Each row is a point on a tangle of strands that fork and nearly touch. The rows are in no order.
In the rows, zero is written as 128.
Two points are linked if the straight distance between their rows is under 113. Some points are linked to none.
nefup: [107 151 145 122 141 129 116 142 121 165 148 137 100 127 116 119 166 109
 150  96 117 123  88]
Goriv: [132 140 208 141 185 165 172 120 133 116 118 137  69  68 114 127 113 143
 131 114 111 186  91]
mekol: [146 172 208 128 173 123 164  86 168  99 170  89 154 128 122 150 106 111
 130  70 139 169 120]
Nuso: [133 147 134 135 126 129  23 142 139 119 121 129 156 122 158 148 141  92
 107 112 115 100 127]
davu: [123 142  84 104  47  95 150 154 145 161  71 133 126 166 118 128 133 140
 145 157 155  80 141]
Mobib: [ 83 144 110 145 133 150 144 155 154 144 142 131 116 134 103 115 170 140
  78 148 116  92 143]
pim: [143 141 104  86  67 136 149 175 163  87  81 159 110 134 133 105 120 157
 128 144 123 106 160]
Dizop: [127 117  65 132  63  89  95 133  96 144 136 128 146 123 160 131 146 129
 150 166 148 144  91]
Vovar: [126 133 128  90 117 121 183 192 104 141  81 171 104 131  82 138 198 161
 172 117 131 114 112]
zupof: [121  80  85 190  88  75  81 104  68 162 168 142 165 183 159 177  57 135
  90 201 141 142 128]
nez: [127 180 167 135 139 112 114  86 158  96 181  58 165 135 136 175 118 108
  95  86 149 157 132]
Varen: [176 110 119 110 110 151 121 137 167 113 122 120 149 119 166  91 124 119
 118 123 122 125 145]
reke: [200 137 205 122 178 153 178 105 160  98 189 123  81 109 138 127  96 152
 107 106 128 153 119]
zodi: [112 151 106 162  88  92 134 168 134 135  96 171 106 138 144 124 202 111
 153 148 136  95 134]
Tibi: [114 110 144  91 162 160 195 143 138  87  83 129  67 123  86 122  96 188
 122 115 110 151 126]
zoliv: [127 154 121 163 150 122  87  79 126 164 171 105 191 142 135 177 131  85
 106 115 142 146  78]
sufom: [114 131  58 165  71  73 112 132  85 136  90 175 183 139 124 133 130  91
 162 174 160  88 141]
pesun: [129 117  77  95 101 164 139 100 118 211 133 108 126 144  96 130 129 142
 118 131  92 117 120]
kivuf: [150  87  69 167  83 122  50  86 138 106 130  76 157 126 141 126 130  68
 103 115 141 119 145]
sazi: [106 121  89 166 112 111 118  93  91 178 139 103 178 125 142 161 122 162
  99 205 155 151 109]
tano: [127 122 158 118 157 136 181 136 141 119 119 108 122 114 153 116 148 166
 143 127 131 153 145]
lifoz: [ 84 121  99 159  85 116 178 155 116 138  88 158  96 154  88 118 194 117
 161 147 134 117 130]
lod: [ 82 115 110 121 130  64 170 134 139  89 139 100 100 132 122 107 149 154
 175 120 142 177 126]
Vova: [ 73 143  70 127 130  81 125 149 109 146 153 144 117 156 111 149 128 164
 126 154 147 125  93]
salof: [140 116 109 116 131 129 115 115 171 118 149  84 188 149 139 113 121  98
 117 112 150 135 122]
mul: [102 111  86 163 130  90 163 111 162 118 120 115 137 147 112  72 136  85
 164 118 147 120 123]
rerev: [ 93 140 124 138 118 169 134 118 153 168  80 101 123 116 117 121  98 144
  89 173 124 124 107]
relo: [102 134 115 133 165  77 153 119 155  94 155 104 135 126 130 137 135 137
 158 116 129 211  84]
mozur: [100 116  52 186  96  91  99 131 138  71  93 165 148 148 152 121 150  75
 139 145 133 107 148]
dami: [109 107 113 111 111 168 180 115  99 142  70 102  88 102 120 122 121 167
 139 139 131 162 126]
ton: [140 137 133 126  98 147  30 110 150 144 102 108 162 119 133 129 110  98
  87 145  83 123 144]
setu: [113  92  71 192 116  80 112  79 115 132 162 113 171 182 164 154  81 109
 104 160 152 125 124]
viteg: [133 127 169 122 199 106 182 153 142 112 113 155  54  76  98 118 132 166
 156 113 101 163  92]
vilob: [152 147 137 137 147 113 112 166 128 118 111 183 114  80 159  93 156 100
 168  95 113 104 127]
fivem: [152 140 167 142 145 130  84 111 175  95 142  79 175 124 152 140 121  85
  91 101 158 139 115]
Bev: [125 116 166  73 124 124 170 176  88 129  82 148  82 125 110 135 148 175
 192 101 140 141 127]
meref: [163 120 198  96 137 159 163 162 108  90  94 197 123 140 141 112  97 150
 172 140 130 104 186]
kes: [147 103 193 103 180 150 207 173 104 107  63 193  75 106  77 113 121 166
 164 126 119 101 138]
Laku: [156  83  42 186 108 100  72  60 119 135 165  92 178 154 142 147  94  82
  85 134 143 118 128]
Tikul: [130 125 128  92  61 157 131 176 114 146 102 135 139 133 105 116 170 136
 135 155 131 122 140]
siro: [128 129 120  79 127 154 162 153 138  92  93 146  80 126 142 111  85 183
 139 125 101 134 157]
luk: [171 124 219  74 147 133 132 159 115 118 179 140 104 118 124 129 122 156
 138 104 160 120 136]
muk: [129 146 122  78 101 130 102 123 147 146 142  78 143 130 144 141 100 165
  93 143 129 137 131]
bazu: [107 125 166 103 139  65 151 162 113 105 113 123 103 115 126 109 156 152
 204 102 142 159 133]
Belun: [155 130 168 140 141 159 125 160 140 127 107 162 141 139 179 126 176 123
 122 124  98  91 184]
Vol: [149 143 146 119 164 159 166 106 140 101 179 124  80  90 120 100 102 135
 112  97 113 147 136]
fufi: [125 165 158  97 163 131 139 101 141 155 158  98 153 140 121 150 116 117
 139  86 131 160  86]
bezu: [136 135 177 111 129 133 136 170 131  79  95 161 146 114 128  87 122 119
 156 131 147  99 192]
lud: [121 143  74 133 118 146 117 103 161 191 143 118 122 157 110 115 109 111
  97 133  98  86 110]
Sape: [171 131 143 111 123 131  44 136 116  92 152 139 121 122 176 140 129 102
 122  71 107  94 170]
zat: [164 136 140  71  69 153  73 155 136 146 122 157 122 164 121 127 135 120
 128 130  70  97 166]
mosi: [137 150 129 142  75 147 105 166 122 122  90 184 101 110 150 113 167  93
 157 129 111 102 145]
Digip: [135 113  63 145  73  84  46 111 103 126 127 110 158 121 150 142 131 100
 127 138 145 104 134]
sot: [153 109 195 108 131 181 162 153 148 152 129 131  69 122 106 102 142 126
 121 114 132 122 106]
dotod: [ 96 148  90 107 126 113 133 128 151 150 158  90 110 156 128 153 126 179
  97 138 134 124 107]
rivol: [ 93 139  95 167 142 103  85 116 132 122 106 140 164 117 123 107 102  65
 142 120 151 113  86]
nog: [174 125 217 115 166 126 128 127 111  84 203 128 117 103 154 123 133 129
 138  97 152 153 161]
dumep: [181  92 205 134 177 181 171 128 104 120 182 181  81 128 134 110 141 146
 138 134 122 114 161]
veti: [165 111 198  96 159 194 162 118  91 158 152 141  74 131 130 135 109 167
 118 116 104 118 163]
fis: [ 98 115  57 174  89  94  47 121 126 140 133 155 175 189 130 168 123 113
  92 189 102  95 153]
bez: [158 122 171 123 157  87 125 123 123  86 154 102 144  89 174 102 145 115
 163  76 160 138 156]
fuf: [134 115 161  83 129 182 159 138  75 153  82 110  71  74  77 154 125 189
  82 131 133 127 129]
som: [ 87 124  70 130  94  88  83 129  91 158 165 153 159 185 120 171 105 139
 122 176 136 142  99]
fela: [104  88 119 109 168 121 191 136 107 131  60 101  71 116  74 162 151 177
 140 113 127 176  43]
Zepon: [100 146 160 114 191 113 176 123 156  95 130 119 130 103  76  95  89 128
 158  95 128 157 119]
Lisu: [ 99 128  82 151 101 129  72 100 145 154 132 112 153 163 127 132 111  99
  92 159  96 106 143]
nof: [ 78 130 120 100 151 142 173 124 134 116 126 117  95 144  74 117  98 145
 140 104 120 152 115]
tegi: [145 136  98 128 122 115  93 151 141 135  98 160 164 113 148 103 139  84
 164 117 140 115  90]
tuk: [151  76 183  78 166 192 195 127  71 136 114 126  67 120  76 153 128 184
  97 107 121 119 152]
gadof: [120  90  61 166  80  74  85 133  82 158 160 168 174 202 123 177 106 143
 102 211 118 116 146]
Fasiv: [128 142 123 119 161 104 114 172 144  66 120 159 170 115 137 102 137 113
 142 104 137  81 181]
nem: [174 126  88 158 132 141  23  58 124 135 149  82 193 109 119 161 125  76
  74 108  95 131 137]
vabap: [ 95 132 104 153 145 135 160 104 114 165 137 107 134 123 111 127 143 128
 128 145 138 158  83]
Vep: [131 119 185 101 170 157 187 165 123 139  70 164 134 140 113 114 124 161
 161 125 123 104 154]
bina: [142 152 196  91 146 184 135 104 141 152 138  92 126 136 122 161  90 160
  89 118 108 152 137]
led: [ 97  82  60 161  74 124 179 123  90 167 106 148 143 179  96 145  97 152
 119 207 149 134 114]
gira: [ 75  95  74 168 111 104 199 119  99 129 103 122 135 142 104 112 121 149
 148 181 162 150 116]
zuf: [148 162 122 116 144 148 142  92 151 115 187  89 138  88 115 103 103 123
  80 100 132 124 148]
reda: [137 144 187 131 151 154 111 135 170 114 138  92 154 128 177 143 145 134
  90 133 131 145 144]
gaz: [ 84 131  86 162 105  98 119 129 116 121 109 119 170 130 161 136 152 145
 118 174 147 114 162]
zes: [120 160  86 143 153 116 121  82 128 146 196  93 162 113 105 124 116  99
  98  93 136 110 131]
Tal: [126 125 129 149 164 114 101 106 112  97 132 107 167 103 158 112 151  80
 157  84 131 139 146]
nitub: [152 143 186 124 143 174  93  81 110 130 168  95 163 121 149 153 113 103
 106  93  97 147 178]
dos: [127 138 169 107 155 145 177 111 125 150 161  97  87 128  97 152 150 135
 144  81 125 185  74]
pev: [ 93  84  70 182 103  84 156 107 115 127 124 142 154 173 123 103 116  90
 165 161 161 139 102]
gigat: [130 135  88 110  87 121  96 112 121 188 122  89 163 121 128 149 122 179
  81 196 121 128 125]
nevu: [159 153 107 138 138 128  81  62 129 143 176  77 202 108 116 153 115  71
  93  91 139 132 121]
femir: [132 114 164 105 192 156 205 125 127 130 113 100  71 104  71 166 145 168
 116  90 116 186  59]
saze: [ 97 135 102 203 130 106 107  83 151 123 145 119 133 136 126 122 105  65
 114 142 159 154  55]
lozuk: [ 84 144  70 131 135  80 114 115 138  91 163 121 136 145 133 132 103 132
 140 133 140 164  95]
keb: [131 144  82 124 118 101 164 172 173  90 106 157 115 128 153 112 154 164
 139 146 116 114 133]
dogu: [116 165 145 114 137 146  82 119 124 187 149 123 153 136 129 156 137 104
 122 109 113 126  88]
rin: [148 147 185 139 164 129 120 137 140 130 153 146  94  87 142 102 143  90
 147  76 126 119 113]
panef: [ 90 125  85 146 129  96  82  97 101  94 150 111 161 150 151 142 126  90
 156  99 127 155 129]
rabem: [ 94 150  92 100 119 121 140 127 115 125 123 132 122 119 104 101 106 143
 155 118 126 116 142]
sav: [107 148  50 163 135  80 138 152 160  88 100 176 145 129 148 109 145 118
 152 147 125 116 122]
beli: [148 134 161 110 112 147 108 132 118 133 110 136 150 106 132  89 116 103
 132 115 135  58 195]
Lemin: [116 120 110 127  76 127 105 144 114 116 135 109 131 118 171 126 171 133
 143 147 137 172 125]
vor: [143 134  80 101  69 118 107 146 158 124 103 119 149 153 146 109 125 126
 124 146 126  87 157]
Nupo: [104 152 175 168 158 173 138 118 147 114 136 124 106  96 135 122 138 105
 112 121 103 183 102]
Kagu: [170 114 204 107 153 167 125 139 176  85 136 139 127 149 161 122 105 136
 122 126 124 148 128]
zot: [182 128 191 146 165 167 124 144 113 131 157 171  98 107 171 111 148 113
 129 115 106 101 154]
Dimo: [120 144 147 143 145 154 132 135 176 175  92 121 139 133 142 106 127 109
 115 137 126 100  90]
favu: [161 144 151  79 104 146  76 172 124 111 144 175 105 124 157 127 123 133
 142 109 103 108 146]
Zit: [148 134 148  74  98 150 136 125 118 156 121 117 108 117 126 108 104 146
 145 110 123  97 162]
Dar: [155  83 205 133 203 132 207 145 119 105 100 141  40  70  89 127 140 185
 133 123 113 147 122]
nam: [119 147 171 115 117 186 111 120 163 154 111 105  94 123 118 121  94 137
  76 145  96 120 151]
Vazas: [109  91  57 200  64  71  64 130  87  91 105 171 157 167 138 153 123  71
 142 163 154 106 135]
godug: [192  71 207 121 198 131 207 156  88 108 100 198  43  93  87 128 131 189
 154 139 137 100 112]
kiseb: [131 149 136 133 107 130  77 112 112 118 172  91 117  96 171 147 156 115
 118 100 130 161 135]
Tilu: [102 109  59 113  84 137 142 121  95 194 122 139 136 159  77 144 123 141
 128 178 126 121 102]
Gub: [141 139 130 149 123 138 103 144 160 163  97 141 145 136 167 115 165  99
 118 133 117  61 145]

A fork is a point with three links. Follow the links from the first point to the second and name the forks in between, in order.
rivol; reda => vilob rin dogu fufi fivem
gira; sazi => Lisu gadof Vova
kiseb; Lisu => gadof
salof; viteg => vor pim nof bezu
femir; rabem => fufi fivem vor pim nof
mul; bazu => Lisu gadof Vova lozuk
Laku; Vovar => gadof Vova lozuk
zuf; davu => nevu dogu fufi fivem vor
rabem; mekol => nof pim vor fivem
Dimo; fivem => zot rin dogu fufi

Follow the links from the first point to the second, and from the first to the third. Name the last point that the two ways share.
Vova; kiseb; pev => gadof
fela; Vazas; beli => pim
Kagu; Dar; dumep => fivem
Dizop; Sape; Tal => gadof
viteg; tegi; nam => rin

Name the points in between on the shortest way along the links from the first point to the second, in order.
nem; mozur => nevu zoliv dogu fufi mekol nez fivem salof Varen vor pim keb sav
lozuk; gira => Vova som gadof fis Lisu lud pesun Tilu led
som; kiseb => gadof zupof setu Laku kivuf Digip Dizop Lemin
nog; Nuso => bez Tal panef lozuk Vova som gadof fis Lisu ton
nam; dos => rerev Dimo Gub Belun zot rin nefup dogu fufi
